Each row is a point on a tangle of strands that fork, close into loops and nearly touch. The rows are in no order.
(in the rows, 128 means zero)
Points whose rows are less than 173 apart are linked; no others are. Some points are linked to none.
J_902: [122 129 126 111 114 216 114 109 103  94 153 147  99 113  76 140 118  98
 136 131 114  94  89  81 162  96 147  97 166 120 118 149 117 126 112 194
 106 123 140 138 160 138 142 103  84 163 124  50]
J_932: [104 113 150 165 127 121 127 133 177 164 168 138  48  99  98 147 133 112
 138  81 102 129  81 123 143 148 162 107 111 119 157 178 109 124 108 128
  63 142 109 100 181 138 182 100 138 155 158 134]
J_808: [165 131 139  89 133 171 125  96 134 111 126 146 139  88 122 109 122 135
 117 135  90 139  83 102 134 117 131 115 158 113 146 108 122 178  95 138
 156 117 127 132 112 110 110 111  88 136 113 100]
J_452: [131 137 123 127 102 103 169  98 118  91 138 141 115 119 166 158 121 118
  92 126 125 147  89 139 123 132 127 191 146 126  92 106 111 141 102 147
 166 129 108 115 116 141 129 128 120 131 117 134]
J_925: [107 103 151 123 125 108 155 197 135 198 112 122 122 159 150 129 111 173
 129 101 138 137 122 163 123 130 145 175 130 164 102 129 141  47 119  61
  75 183 114 169 125 157 175 138 114 117 104 153]
J_831: [101  98 159 160 122 112  60 105 119 172 139 140 111  91  70 177 127 106
 144 139 125  96 143 179 157  94 129  61 159 150 127 177 119 186 119 224
 136  97 170  76 123 105 156 118 125 123 148 134]
J_858: [ 96 101  86 158 102 100 152 179 136  91 143  47  99 148 136 176 144 148
 109  74 161 115  84 137  83 152 157 147 121 160 134 113 138 103  65 149
 130 130  86 121  98 112 115 162 170  92 173  96]
J_185: [ 95 122 132 155 121 102 142 190 121 129 116 115 126 141 133 149 124 135
 119 135 149 140 132 155 108 136 120 130 115 155  89 141 135 104 105 133
 136 150 120 126 120 105 123 208 154 120 121 142]
J_307: [111 153 128 138 129 161 142 157 175 166 105 137  97 134 141 126 115 165
 142  57 155 120 133 146  80  93 163 101 116 162 130 162 117 132  82 119
  94 174  97 133 119 174 201 162 160  84 110 147]
J_661: [161 107 152 137 126  68  82  83 133 166 117 162 132 146 154 142 145 117
 111 136 151 167 161 195 130 111 163 131  91  90 123 137  83 121 197  89
 117 146 143 107 136 162 149  88 134 148 105 185]
J_144: [102 177 137 137 122 185 137 147 114 142 155 121 120 119  78 135  72 131
 138 118 126  88 109  96 105 122 125 194 161 144 125 138 145 133  96 141
 107 133 139 104 141 127 178 105 123 134 166 145]
J_392: [125 173 128 111 163 168  92 133 104 134  87 126 208 109 108 100 135 138
 157 160 146  92 184  95 118  95  73  35 125 165 138 137 155 183 162 147
 119 112 145 140 123  96  55 148 124 111 113 104]
J_110: [123 147 126  99  93 116 174  81 150 142 135 131  60  83 137 139  91 161
 101  90 154 109 106 122 148 137 175 189 159 121 127  80 123 177 116 125
 135 121 157  68  97 134 185  45 135 127 152 132]
J_326: [141 103 111 127 139  72 158 153 159 162 149  93 101 112 138 112 122  61
 104 114 164 133  98 110 129 131 126 184 141 147 104 110 102  82 151  81
  88 192 131 115 167 137 146  68 112 192 140 116]
J_98: [162  83 152 132 149  57  70 130 125 177 117 147 149 154 152 108 166 125
 123 154 119 168 174 197 154 141 122 108  97 104 131 140  88  92 188 111
 128 119 146 146 110 136 108 144 129 156 102 159]
J_983: [155 148 165 155 130 144  68 131 121 163 156 146 153 135  81 127 126 140
 157 122  65 139 111 148 121 140 121 128 114  72 186 135 131 116  81  95
 168 106 107 129 134 120 147 103 133 122 160 189]
J_921: [142 126 118 151 132  76 119 125  64 109 121 118 195 130 107 155 135  78
 120 212 114 137 157 145 144 131  83 126 156 123 122 152 123 149 142 149
 236 104 165 126 128  54  50 189 113 128 141 115]
J_16: [156 120 158 155 135 103  68  79 154 159 156 177  96 141 154 133 155 107
 111 115 119 150 132 182 156 100 143 133 117  77 131 152  61 102 169 123
 100 136 116 108 152 184 182 129 155 142  78 194]
J_319: [151 104  85 142 113 112 135 145 110  99  90 125 148 157 137  89 136  99
 117 129 186 150 153 103  97 103 132  96  98 120 109 116 118  91 164 121
 149 178 135 163 127 123  97 130 138 143 118 109]
J_869: [168 125  86 169 105  97 106  97 133  74 132 121 177 154 200 145 178 105
  88  81 135 159  99 146  92 121 132 160 116  81 137  98 105 129 118 122
 192 112  80 128  86 123  82 161 136 131 118 137]
J_596: [129 185 123 122 122 218 169 152 145 134  85 176 128 130 131 104 118 172
 123  82 153 137 135 126  81  78 113  89 137 131 119 121 123 124  76 106
 116 171  91 148 122 157 152 160 169 110  76 125]
J_167: [107 134 108 133  92 153 160 133 130 104 146 110  67 106 101 158 110 175
 125  63 135 106  74 126 110 127 161 137 158 123 133  92 147 179  41 163
 138 123 115 106 101 132 168  95 155  87 161 100]
J_18: [132  64 142 107 138  61 111 150 128 184 123 130 159 170 160 147 171 161
 130 131 130 155 172 185 168 162 150 141  83 131 117 115 131  66 174  76
 117 107 122 148 130 167 131 143 117 133 110 139]
J_717: [101  73 141 105 130 168 185 138 173 145 100 148 101 135 175 103 126 110
 120  91 134 151 107 117 132 127 142  81 126 181 104 134 107 104 147 138
  47 167 122 163 120 136 128 140  93 154  87  57]
J_846: [ 87 131 143 135 130 131 131 195 160 232  97 101 130 144 146 119  94 134
 171 107 150 118 157 180 124 110 162 150 136 208 136 161 146 102 136  85
  48 156 118 152 127 134 185 143 101 110 116 147]
J_988: [110 140 170 114 143 134 144  70 165 129 130 153 120  69 128 145 147 172
 127 115  61 138 132 116 125 157 124 111 104 120 162 103 151 195 113 105
 125  50 114  92  93 123 115  87 168 119 137 149]
J_652: [144 124  45 139 111 135 169 157 101  44 134  90 108 146 126 138 121 139
  77  91 187 129  99 115 102 119 171 147 130 118 100  80 115 121  99 153
 188 149 118 134 126 117 101 140 155 128 137  76]
J_811: [119 117  73 127 111 121 133 127 118 145 106 130 106 120  89 151 106 130
 130 118 214  90 210 131 153  80 165  93 124 143  94 163 118 177 164 194
 133 165 198  81 111 111 165 103 138 137 131 101]
J_574: [111 164 167 150 165  85  98  97 150 141 122 152 112 123 139  94 162 113
 146 158  83 135 161 151 118 156  74  91  81 147 166 180 107 126 185 109
 105  97 138 129 120 136 102 187 136 139 121 167]
J_126: [150 135  96 142  98 174  89 158 149 147 107  98 114 129 100 121  91 113
 159  69 186  99 119 149 105  73 173  93 164 139 144 115 144 140 102 159
  82 158 104 153 105 131 180  91 140 109 117 101]
J_14: [118 188 110 152 134  97 124  79 134 110 169 118 102  94 100 132 122 119
 142 144 133 118 157 116 133 155 146 164  89 112 136 131 114 159 172 113
 155  91 152  65 143  98 122  78 175 128 217 182]
J_890: [138  76 134 104 144 164 109 120 130 106 134 140 129 125 194 139 181 114
 114  77 100 160  58 131 135 138 134 125 133 107 147 101 122 116  97 142
 116 101  83 162 134 175 102 133  94 127  99  70]
J_68: [136  86 175 113 141 135  77 134 116 195 121 149 140 124  56 131  98 143
 155 167 106 122 163 163 173 126 135  71 135 143 145 145 123 155 157 137
  88 103 176 131 124 110 141  86 121 116 140 125]
J_481: [148 171  88 121 146 203  78 144  92  83 102 117 189 163 135  73 129  76
 138 147 162 113 131  86 109 100 105  96 135 137 139 131 146 113 152 131
 119 123 127 193 160 129  88 155  96 137 105  81]
J_114: [128 144 101 112 130 155 120  85  88  84 154 146 121 124 101 150 102  88
 116 171 141  98 114 106 184 114 116 123 173 112 101 156 114 146 128 176
 154 116 170 121 172 133 104 114  94 154 138  92]
J_817: [140  99 147 119 143 148 183 161 158 168 136 136 103 118 156 102 100 105
 105 122 121 131  91  81 137 142 120 180 163 158 120 104 117  68 144  69
  54 203 144 121 147 146 156  69  83 197 129 108]
J_4: [159 130  79 182 129  80 126  86  80  77 123 146 116 131 116 158 138 144
  97 163 155 126 158 123 112 106 106  96 106  99 120 156 113 141 150 148
 203 136 169  95 129 109  93 137 192 143 141 146]
J_703: [124 174 112 178 126  79 125 112 123 110 163 119  83 113 115 135 137  65
 130 158 127 141 138 131 132 140 115 159 117 124 118 173  94 131 167 124
 122 120 150  93 178 126 126 104 142 156 175 176]
J_783: [116 133 123 136  90 131 171 155 113 102 156 141  67 117  96 186 109 152
 101 114 124 123  85 139 133 123 136 143 164 124  76 129 128 129  60 173
 163 146 124 102 126 127 154 130 137 113 153 132]
J_222: [136 179 139  84 139 231 144 159  97 101  82 152 151 137 130  96 113 186
 126 123 116 115 124 118 100  97  85 127 152 123 116  97 152 136  69 131
 155 144  91 151 138 141 128 193 142  89  76 115]
J_985: [143 114  98 127 102  75 168 121 134 137 148 116  99 120 142 157 110 101
  88 105 213 133 108 139 124 113 176 202 155 138  75 104  93 118 151 121
  94 173 153  97 135 157 160  74 113 160 119 104]
J_286: [176 109  98 125 108  73 152  90 139 137 132 114 114 139 150 122 129 119
  99  74 199 168 117 148 103 109 194 154 132  92 109  87 108 135 175 122
 136 165 139 111 104 151 158  55 131 167 125 145]
J_594: [167 135  77 122 128 126  98 104 102 127  79 136 192 159 180 103 147 154
  91 102 205 136 188 164  88  86 137 124 107 110  96  96 126 147 179 112
 151 117 131 146 104 174 134 138 154 113  71 144]
J_410: [ 91  73 120 158 108 122 144 141 177 158 144 122  57 107  85 162 108 121
 153  84 129 111 112 122 133 130 186  61 124 154 159 171 136 145  90 161
  70 147 129 105 122 110 186  95 140 119 175 104]
J_260: [167 119 118 164 113 137  76 124  89 100 159 145  98 131  72 160 124 130
 131 137 123 115 131 124 152 114 142 104 109  86 123 153 120 103 100 141
 169 114 137 112 167 130 138 102 155 153 148 141]
J_754: [112  72 172 154 117  80  85 141 133 192 119 145 103 121  83 172 115 142
 133 135 144 114 167 188 186 111 162  76 112 151 130 157 131 138 146 166
 116 122 172 100 114 122 182 117 130 130 136 132]
J_862: [ 97 146 142 146 101 133  97 164 152 199 123  88 130 124 124 141  87 116
 166  90 144 118 109 175 105  89 155 141 175 178 134 130 153 138 101 159
  57 154 114 149 111 123 192 105  93  99 109 119]
J_402: [105 108 122 102 134  90 161 182 103 170 115 104 163 171 155 138 137 182
 113 123 160 135 161 161 153 160 150 178 111 149  94  96 145  57 146  78
 106 137 121 160 130 150 146 154 102 123  89 134]
J_121: [158 101  80 138 137 155 111 158  62  85 104 134 175 188 127 103 137  94
 128 162 171 120 137  93 144 109 115  86 120 110 112 133 116  85 152 135
 160 156 149 185 147 127  71 173 124 146  86  74]
J_501: [191 104 126 153 126 133  55  95 123 114 169 182 126 132 128 137 139 109
 113 110 120 145 112 128 152 113 148 120 128  60 135 120  84 113 130 134
 150 143 117 123 156 165 149  98 131 148 108 154]
J_771: [ 78 133 155 155 115 146 104 131 140 102 151  93  91 106  65 157 137 129
 151 136  61 118  98 110 101 153 113 101 139 120 172 157 164 149  72 155
 126  77 104 113 142 106 140 133 141 124 203 143]
J_901: [146 162 166 123 110 146  87 128 143 205 153 105 136 124  97 114  70 150
 174 120  69 126 109 113 143 129 164 193 155  94 200 107 171 126 124  72
 110 114 110 130 145 122 202  48  75 126 141 161]
J_814: [141 153  67 137 137 129 146 122  89  58  98 137 137 161 133 131 132 157
  88 159 195 111 191 115 110  86 123 118  85 116  91 130 135 146 160 131
 189 142 166 120 131 137 124 171 190 112  98 143]
J_517: [126 153 128 140 134  95 115  83 108 107 181 143 119 119 110 136 121  48
 121 189 136 109 125 133 147 122 102 159 169 117 109 174  96 149 155 173
 139 121 162 102 192 136 128 102 100 159 150 142]
J_924: [180 128 102 166 125 131  92  89 132  75 149 151 176 157 149 126 173  94
 120 122  85 164  83 115 112 131 103 129 106  75 166 143 105 123 112 136
 211 120  89 150 129 123  61 184 133 132 119 141]
J_686: [125 122 131  86 124 124 149  96 154 159 126 119 122 117 199 134 138 163
 119  89 129 141 110 125 144 167 182 202 109 109 136  85 130 123 154  66
 104 109 107 131 117 158 149  59  92 130 138 122]
J_255: [167 177 155 180 119 131  63 127 141 132 145 161 148 129  91  99 137 106
 135 134  74 154 121 134  78 117  74 129 115  73 164 135 117 126 100 124
 194 141 100 126 136 111 129 149 167 130 142 207]
J_317: [108 116 111 163 101 127 163 162 178 137 113 113  71 115 106 164 109 139
 140  63 140 118 115 133  75 108 176 104 111 170 147 168 134 137  75 153
  91 166 105 119 108 126 165 152 169  96 152 147]
J_218: [108 192 164  75 164 211  86 121  98 135 106 135 199 102  59 122 131 167
 162 167  94  76 184  95 129 100  77  79 147 179 146 144 175 192 134 153
 130  79 136 137 133 124 105 154 129 100 102 114]
J_956: [139 141 168 108 134 143 117 140 131 161 122 151 134 124 162  99 121 123
 129 146 109 145 118 143 131 119 141 150 127 111 117 113 115 106 130  90
 109 137 132 137 148 146 150 121 114 130 111 152]
J_202: [114  70 147 165 114  77 167 198 151 124 162  96  75 152 108 135 133 149
 126 107  72 158  75 103 127 163 115 105 127 123 143 141 141  56  71  97
 121 149  96 138 135 121 126 144 145 124 160 122]
J_525: [ 86 120 139 132 114 145 149 160 102  99 134 119 108 124 129 189 120 141
  99 108 127 124 104 165 110 114  94 132 150 169  81 131 142 144  68 189
 141 127 108 107 107 124 137 208 132  91 102 127]
J_942: [126 186  77 127 166 187 102  96  96  93  88 153 183 144 165  86 160 102
 130 139 151  98 165  91  97  86  89  82 129 158 127 140 153 153 166 161
 116 101 127 166 151 140  59 160 117 104  81 103]
J_81: [171 189  95 155 114 157  80 120 101  85 137 142 170 135 109 107 156  90
 123 133 120 133 110 115  78  98  90 142 132  91 141 123 114 167 110 140
 213 132 113 122 152 114  95 156 143 121 133 165]
J_662: [113 132 150 155 169 132 112  53 150  87 129 177 127  93 122 160 180 164
 115 148  55 123 137 120 120 162  72  57 100 129 159 168 128 178 130 150
 155  63 127 101 116 152  85 169 196 117 108 163]
J_190: [134  91  78 134 106 153 182 177 116  54 144  75  81 142 109 172 123 171
  78  90 167 115  80 128  83 126 163 153 122 142  76 105 131 100  57 157
 149 170 113 131 106 128 131 162 191 106 136  68]
J_536: [134 124 110 140 146 111 127 138 104 101 166 139 127 147  98 134 140 128
 133 161 124 126 122 103 168 171 123 139 111 100 120 160 106  58 117  95
 173 102 128 130 173 124 113 155 135 162 144 142]
J_797: [133 145 120 104 146 108 162  50 144  88 148 138 157 132 180 107 143  68
 127 165  72 151 101  83 143 165  76 164 136  85 159 160 101 121 156 105
 161  93 130 164 142 123  47 139 111 135 129 135]
J_302: [110 200 159  68 152 231 139 155 102 111 117 128 178 115  88 108 127 182
 176 160  83  99 159  80 120 113  76 109 150 133 125 132 165 150  99 114
 154 111 109 138 153 112 114 163 139  94 111 133]
J_103: [177 121 127 137 150 102  69  76 125 131 102 142 186 136 195 127 180 126
 106 112 143 156 144 174 119 107 129 131 111 110 129  74 121 145 151 121
 175 104  96 138 102 149 100 139 132 122  96 161]
J_941: [142  45 161  95 121  59 185 190 122 136 131  95 164 152 130 113 107 175
 135 163  87 152 146 149 154 158 127 118 133 135 144 101 155 115  99  86
 134 163 134 135  94  69  97 142 133 102 162 124]
J_565: [101 117 108 111 126 175 169 166 112 133 126 118 101 143 144 158 123 138
 118  95 166  99 112 116 151 144 142 170 128 167  92 122 136  88 119 119
  72 142 124 137 133 164 169 124 101 117  98  74]
J_248: [110 106 100 124 113  92  96 141  97 136 127 103 152 134 131 152 116 120
 136 138 167 109 165 136 175 135 138 142 130 147  95  90 136 126 135 161
 153  95 152 105 113 100 113 119 113 128 154  84]
J_361: [149 118 132 137 131  93 143  40 174  92 177 137 118 108 172 126 162  37
 115 142  59 160  75 102 146 153 111 161 141  78 160 150  87 128 141 128
 121  93 105 139 163 149  83 116 101 164 127 123]
J_803: [120 138 160 141 134 179  59 104 141 114 150  95 148 107  47 120 149 136
 163 134  56 104 132  84 119 148 122  68 114 102 209 146 167 159  86 152
 135  63 111 142 140 119 111 109 137 117 186 135]
J_911: [115 153 142 138 130 110 143  92 180 139 133 123  95  89 140 120 134 153
 145 126 114 143 150 122 112 153 144 137  95 142 175 108 132 173 149  93
 108  91 115  84 110 116 130  93 171 113 175 174]
J_55: [136 190 123 103 146 123 145  35 132  79 151 158 140  95 144  99 130  90
 120 176  83 116 102  91 129 137  87 158 145 108 141 141 121 177 137 110
 170  95 129 127 138 116  64 120 117 119 138 170]
J_965: [123 180 175 114 127 212 128 131 142 162 127 128 128 112 119 118  98 152
 151 121  95 114  82 123 103 115 125 170 166 124 129 125 145 116  99 109
  83 135 113 145 144 149 194 103  86 130 107 128]
J_522: [136 104 129 117 128 133  53 143 100 151 124 139 177 130  59 131 106 120
 165 171 144  81 179 133 191  95 134  80 145 145 141 145 136 148 174 188
 104 115 177 132 113  98 115  87  96 139 124  75]
J_158: [106  92 142 171 134  50 118 190  83 135 112  92 153 158 122 137 139 122
 136 174 133 145 180 196 151 156 102 132 119 155 104 155 145  94 156 136
 168 117 131 121 120  97  86 211 131 126 132 125]
J_405: [157 123 142 118 137 162 141 102 162 136  66 179 166 111 168  78 145 136
 108 112 129 158 125 108  97  83 104  53 142 129 143  79 114 159 139 150
 115 148 122 155  95 137  83 136 140 126  79  93]
J_919: [141 129 180 115 114  80 173 170 155 137 110 107 135 133 127  74 120 155
 140 177  66 159 120 130 101 154  84 115 119 122 144 116 145 127 116  94
 127 165 130 131 104  82  75 164 135 124 143 162]
J_66: [102 124 182 137 187 118 115  93 174 153 106 175  97 101 135 127 160 158
 116 141  72 127 170 142 129 159  80  44  74 150 164 176  98 168 159 127
 135  99 140 109  90 127 104 184 176 115  96 170]
J_710: [121 180 141 126 142 167 104  40 141  72 175 151 116  82 112 139 155 121
 117 148  62 121  92  95 112 125  91 136 152 102 136 147 129 198  99 150
 159  63 121 113 143 127 109 140 136 134 146 177]
J_259: [163  68 100 116  96  80 213 153 128  74 137  80 109 144 139 125 118 151
  80 105 154 158  89 112 108 134 170 171 137 103 116  80 117 117  97 106
 177 173 121 124  96 108 117 103 140 130 155 100]
J_695: [143 122 163 137 138 136  77 175 136 176 109 155 145 168 138  80 126  93
 160 134 135 158 151 145 120 125 118  93 116 131 133 140 125  73 157 112
  74 159 119 177 151 140 137 146 114 149 108 129]
J_752: [139 171 172 141 137 129  99 138 164 177 152 102 133 131  94 102 107 140
 188 130  60 141 106 128  97 149 141 167 119  81 211 120 158 130 101  79
 127  91  92 142 137 120 167  74 124 100 176 199]
J_605: [133 133 146 110 137 159 223 143 165 148  99 132 111 117 184  78 104 150
 124 126 128 135 118  90 105 137 132 170 153 145 119 105 126 110 145  69
  52 178 135 150 103 130 148  82  94 149 126 115]
J_27: [ 95 164 180 103 114 104 201 161 174 123 115 111 132  82 136  65 116 152
 120 151  90 141 116  91  67 130  58 120 151 153 130 106 162 154 112 100
 111 162 120 115  92  62  87 156 149 111 136 156]
J_524: [167 125 154 120 125 122 135  71 184 122 107 160 147  99 198  51 160 104
 120 116 106 183 105 107 100 121 116 102 111 106 157  97 109 138 164 120
  81 147 125 158 107 151  86 116 109 133  94  99]
J_849: [ 89 119 111 133 104 129 100 117 116 122 153 133  96  93  69 175 115 122
 120 109 150  74 121 155 158  94 139  94 173 154 118 137 149 216 113 234
 140 107 160  70 104  96 172 103 119 108 151 103]
J_58: [131  75 140  98 127 172 139 144 143 135  99 148 138 153 169 110 144 110
 135 103 118 157  83 122 144 139 120  83 129 119 131 102 120  80 126 134
  82 141  94 177 135 152 101 145  96 140  71  68]
J_949: [129  91 148 150 105 128 150 162 146 169 168 131  59 114  77 152  88 128
 133 118 116 130  80 134 167 131 158 137 156 114 134 140 126  85  87 103
  83 168 124 125 157 143 208  72 118 153 143 129]
J_732: [131  88 125  85 128 129 131  81 136 153 115 111 138 113 217 142 161 109
 135  97 124 154  88 149 159 170 165 198 146 113 133  84 113 138 121 112
 107  85  83 134 124 167 119  99  76 129  92  83]
J_688: [145 138 144 151 132 102 121  80 193 106 147 139 103 120 184  89 165  72
 136 130  96 167  84  98 124 150 100 122  98  97 168 138 110 102 168 121
  62 134 120 129 147 150  96 109 119 149 136 136]
J_614: [169 170  94 156 126 105 114 105  55  66 119 136 161 159 117 140 122 110
 107 186 137 115 131 123 102 102  79 110 160 103 111 137 131 172 128 152
 227 131 154 122 144  82  78 170 143 120 112 132]
J_789: [139 142 172  94 141 180 101 119 111 174 157 114 150 110  69 124  75 118
 184 162  94 108 133 104 169 147 139 178 157 100 178 129 148 148 135 108
 148  81 122 116 145  99 150  54  58 138 180 138]
J_777: [116 178 104 175 143 120 115 170 154 112 122 136 116 147 140  97 134 137
 152  94 138 128 153 121  84 143 110 108  38 133 134 161 119  88 147 100
 111 154 106 137 140 155 146 188 165 115 138 174]
J_263: [125 198 101 193 133  99  76 174 120 139 124 137 131 150 101 111 135 102
 141 135 141 138 180 168  78 130 113 128  93 115 121 175 122  92 160 123
 153 130 115 116 150 142 146 185 184 128 133 198]
J_470: [122 170 111 110 129 130 133  88 146 166 134 104 108 100 151 108 106 148
 136  91 180 107 140 125 127 133 180 204 125 138 149  82 147 149 187 111
 100 112 136  92 102 146 180  41 113 127 153 133]
J_232: [115 119  88 116  97 106 103 140 119 147 137  99 119 111  79 164  97 124
 149  99 201  87 155 131 169  89 154 131 157 162 116 112 142 167 144 214
 124 131 169  75  93  89 159 101 115 114 150  94]
J_813: [ 82 115 129  63 135 159 155 103  96 116 124 111 155 108 180 164 135 107
 119 149  99 105 103 124 171 154 104 174 177 183  94 105 154 177  98 162
 131  59 135 132  96 110  92 162  64 107 106  60]
J_794: [187  72 107 120 114  46 146  95 137 112 138 106 137 133 159 120 146 136
  92 108 146 184 113 127 112 121 156 146 113  71 119  76 104 139 146 102
 166 156 116 109  85 116 100  84 128 158 146 138]
J_820: [ 86 116 109  76 115 121 173  89 108 114 123 123 115 115 195 170 145 132
  91 118 154 126 110 147 160 134 125 177 161 157  85  85 136 161 109 159
 136 100 134 117  86 138 119 126  90 101 110  77]
J_117: [ 96 137 115 154 143 129 135 115 159 125 135 162  96 137 155 122 152 132
 136 105 137 131 142 131 129 152 133 127  79 140 131 182 107  72 149 107
  98 125 102 125 150 179 150 183 166 138 101 167]
J_488: [119 190  81 163 134 123 100 135  93 119 108 152 140 155 127 129 123 140
 128 146 185 108 197 151 112 102 105 137  80 113  90 162 123 126 167 110
 178 125 141 111 147 146 143 159 188 109 106 184]
J_245: [ 89 159 146  89 140 148 123 114 100 115 126 134 180 114 155 143 118 122
 135 186 124 106 135 140 162 136  99 173 139 166 103 135 153 155 139 148
 143  77 143 133 126 110 110 161  97  98 113 132]
J_725: [ 99 155 150 114 169 138 137  80 138  83 129 150 135  92 133 122 147 174
 146 158  57 114 140  90 134 180  91  94  70 130 155 147 139 154 136 114
 123  61 131 108 128 121  66 151 172 110 150 140]
J_707: [150  40 145  98  93  92 195 204 111 133 129 105 110 168 127 139  99 172
 124 142 115 136 111 128 160 147 144 127 166 129 111 102 147  80  72  94
 134 185 124 168 118 102 148 117 113 120 119 107]
J_691: [127  71  87 135 139  61 128 161  93 125  87  99 151 169 152 117 129 113
 128 159 191 145 200 137 122 120 144 105  83 145  79 132 137 106 185 127
 132 164 170 141 110 114 107 147 131 143 121  96]
J_131: [128 138 164 130 156 119  83 164 117 158 112 119 161 153 112  70 140  90
 165 188 100 146 166 138 131 172  73 110 106 135 146 145 132  95 181 106
 101 104 145 163 142 128 100 172 105 138 136 144]
J_278: [110 172 154 146 130 176  89  81 157  91 181 117 109  98 103 159 149 109
 144 125  61 125  86 111 124 161 119 152 126 101 153 155 126 147  92 153
 144  58  77 109 169 145 149 131 138 143 173 173]
J_93: [113 156 137  84 136 183  88 125  88 156 129 122 175 142  75 112  89 116
 191 177 136  65 177 107 200 113 123 136 134 163 119 134 149 120 188 147
  89  89 190 139 155 104 143 105  79 131 124 101]
J_333: [105 127 126 117 131 177 160 159 114 112 155 105 103 131 102 151 118 123
 138 126 132  82 108  73 140 168 130 180 124 150 120 136 131  95 105 126
  95 128 116 111 166 140 145  99 114 143 148 107]
J_221: [113 120 130 109 142 132 178 180 109 114 160 117 126 133 122 120 112 156
 128 156 108 113 133  89 146 170 112 175 127 125 118 136 140  79 107  56
 146 144 142 121 161 100 136 127 108 136 172 137]
J_350: [ 94 105 106  93 145 131 208 162 116 126  98 118 113 177 193 150 144 165
  98  99 172 130 124 140 131 145 140 155 112 172  58 117 126  71 138 117
  92 154 119 176 117 164 142 166 116 120  74  99]
J_403: [113  67 111 145 123  61 178 184 150 106 150  62  88 139 135 165 152 119
 117  85 123 123  93 125 109 180 136 141 106 144 153 104 125  77  76 115
 113 131  82 126 130 112  91 126 151 126 171 119]
J_370: [163 150 113 123 139 151 115 117 110 146  60 154 184 133 154  71 140 138
 109 108 189 133 179 132  71  61 120  83 126 135 115  76 138 143 145 137
 143 158 121 157  92 157 106 136 153 115  51 122]
J_189: [108 106 167  92 118 184 190 137 183 187  85 133 107 124 161  79  99 116
 152 106 133 148 104 124 142 116 157  98 148 145 119 127 119 109 133  96
  30 210 120 171 116 144 168 106  76 159  96 100]
J_451: [122 113  90  98 128  96 122 163  81 105 114  87 176 165 147 126 117 114
 129 168 195 115 184 109 160 145 146 165 115 140  99  96 140 103 187 120
 141 121 165 140 130  97  98 103  99 121 133 101]
J_606: [129 137 149 113 126 103 100 108 102 136 115 126 198 127 147 134 133  89
 120 187 116 145 146 160 150 122  99 145 154 135 110 111 125 142 139 133
 172  99 143 148 130  99  79 168  83 128 118 151]
J_309: [140 123 109  86  97 141 167  92 142 130 115 127  75  95 123 145 111 188
  96  62 150 134 104 137 115 130 177 129 170  99 140  67 149 181  84 137
 144 141 130 115  82 148 173  60 136 100 138  90]
J_595: [148 112 171 130 138 157  62 135 103 134 142 134 151 130  43 122 127 152
 162 176  53 130 134 132 140 162 124  80  98 100 183 154 141 110  99 102
 146  86 136 149 140 112 124 140 133 120 173 150]
J_207: [ 99 158 111 103 141 127 162 100 140  96  95 133 122  91 129 104 117 102
 123 154 172 113 143  84 110 105 130  62 136 169 120 127 140 202 165 169
 107 129 159  99 103  96  89 103 136 122 148  93]
J_823: [114  77  80 121 133  75 153 120 112 133  93 134 122 160 147 157 141 144
 104 119 210 120 197 150 125  96 176  88  93 147  79 152 115 138 183 154
 147 150 185 115 103 137 145 137 145 145 100 123]
J_65: [110  60 141 135 120 109 178 223 110 121 149 113  86 163  88 153 116 171
 117 129 103 126 117 139 170 162 127 121 150 143  97 142 146  39  68  97
 133 187 117 145 152 129 146 162 135 135 132 108]

A fork is a point with three links, a tip a point with one. Leave the first point through the second and follow the links. Name the first fork or tip that comes.
J_309 / J_110 => J_27
J_189 / J_717 => J_783
J_803 / J_771 => J_81
J_902 / J_114 => J_333
J_410 / J_317 => J_691
J_924 / J_869 => J_983
J_695 / J_131 => J_902
J_221 / J_536 => J_402
J_392 / J_218 => J_949

A piece is two or more points that can be reached from each other along the links. Count, over all rows, the pieces, the separate loops (a circle has one, a figure eight two, a Y none), the forks (points with three links) and the tips (points with one).
pieces => 3
loops => 3
forks => 8
tips => 8

A tip is a point with one link. Name the tips that can be reached along the links from each point below, in the order of the rows.
J_814 => J_158, J_27, J_789, J_117
J_703 => J_902, J_126
J_691 => J_949, J_93
